Points, in no order, along strands that fork and pass close to each other.
Points whose rows are less than 37.1 apart are linked; no others are. Some points are linked to none.
luf: [ 15   1   8  26 -11  24  25 -14 -29]
ketem: [ 14  10 -10  11 -44 -29  -4 -14  14]
zoda: [ 16  32  -5  -5  -6  21 -38  -1 -30]
sogi: [ -3 -18  10 -17  16  36  26  -2 -21]
zofel: [ 15  -4  -4   2 -41 -27  11  -8  12]
Zodi: [ 11  -7  -9 -19 -20  38  19 -20 -37]
biri: [ 21 -17  22 -25  -9 -27 -25  20  18]
balav: [-28 -20   0  -3   9 -36  12 -10  40]
guz: [  4 -17   1  13 -23 -14  39  -7  11]
Revi: [ 51  -3 -10   6 -34 -14  -3  18   2]
duzit: [ 44   8 -16  28 -32 -12   7  10  -4]
bobeg: [  6  38   1  30  -9 -10 -26   1  -5]
bamop: [-10   5   0 -27   8  21 -16  -5 -11]
daku: [ 13 -17  -2   5 -31 -24  26  -6  10]
busit: [ 14  -3   7   6 -10  31  23 -18 -34]
Dod: [ 28   6   4   9   4  36   1   9 -35]
siso: [-29  -6   9  11  49 -15 -25   8  25]
mib: [ 36  18  -3  20  -6  29 -13   8 -33]
muton: [-17  18   4  22 -12 -11   7 -15   0]
Fida: [ 14 -28  -2   3   1 -15  26  27  19]
bido: [ -1 -25 -19 -47  19  29  18  17  -4]
ledol: [-28 -18  13   0  57   2 -15   5  15]
Kufos: [ -3 -26  12  14  15   9  47   6  -2]
tisen: [  3  20  -1   7 -19  23  -6 -29 -34]
zutoz: [ -7   5 -44 -39   9  16  -4  15   3]
Kibim: [  5  35 -14 -18 -12  15 -44  -6 -21]
Nete: [-29   5   2  12  11 -34 -19  -1  34]
takaz: [ 17  22  -9  22 -39 -28 -16 -11   5]
nofo: [22  3  2 21  6 -7 13 31  2]
Fudo: [ -3  30 -23 -35  -8  17 -33  -5 -13]
fofa: [-24  27  12   9  12   0 -30  -7  -5]
pifaf: [-33   1   6  11  34 -23 -24   5  31]
Fal: [ 18  29   0  16  -7  21 -26   1 -31]
tozat: [-32  15   5  12  -2 -35 -16 -11  28]
vedun: [-42 -25  12   5  39  -5  12 -16  20]
zopo: [ -6 -22  15   6  20  20  36   4 -11]
rono: [  6   1 -25 -35 -29  27  20 -24 -25]
duk: [-29 -19   8 -33  35  20 -10  -5  -1]
Dunob: [  2  -8 -35 -45  20  22   8  23   1]
voka: [ 11  37 -10  34 -23 -15 -23  -4  -1]
Nem: [ 24   2  -2  15  -8 -20   8  24   6]
Zibol: [-37 -23   7   7  29 -25   9 -11  31]
tolir: [ -8  17 -31 -44   4  14 -19   8  -1]
kago: [ 38  -4   0  -5 -19 -23  -4  27  11]
zegu: [-33  -6  18   6  12   6  20 -22  -4]
fovif: [ -6  37   4  19   5  -4 -30   5  -3]
vuf: [-19   6  10  17  -2  -1  10 -17  -1]
Kaga: [ 26   1  11  18  14  26  15  25 -23]
Samin: [-43 -17  14  -2  24   5  10 -17   5]
Zedur: [  0 -19  14 -26 -24 -35 -10  -8  22]
Zuzu: [-26 -17  11 -12  48  12 -17  -1   7]
vugo: [-17  21  10  -7  11  15 -28 -10 -11]
diz: [-27  24   7  18 -11 -24 -11 -21  15]
gibo: [ 33   9 -11  40 -26   4   9   5 -15]
vimed: [-21  -6  -7 -40  19  17 -16  -8   3]
Vopub: [-18 -20   1 -11   0 -39   3   0  40]
vis: [ 28   4  -4  37 -22  14  16  -9 -25]
rin: [ -4 -23   6  13  -2  -9  48   1  12]
nimi: [  2 -28   1 -41  18  34  23   6 -13]
lan: [ -1 -21  10 -18 -13 -36  -1   2  30]
Daka: [18 -5  7 19 19 16 19 27 -8]
Bire: [ 28 -14  11 -17 -11 -23 -15  26  21]

A fork is a point with three links, a tip a point with one. Leave the first point through the second and follow the links. Name the first fork or tip that comes.
luf; busit -> rono
Dod; Kaga -> kago
Samin; vedun -> Zedur

Name the points in between on the shortest way along the links from the first point to the second, in order.
duk; fofa -> vimed, bamop, vugo
Zuzu; Nete -> ledol, siso, pifaf
voka; rin -> takaz, ketem, zofel, daku, guz
mib; Revi -> Dod, Kaga, Daka, nofo, Nem, kago
vedun; vuf -> Samin, zegu
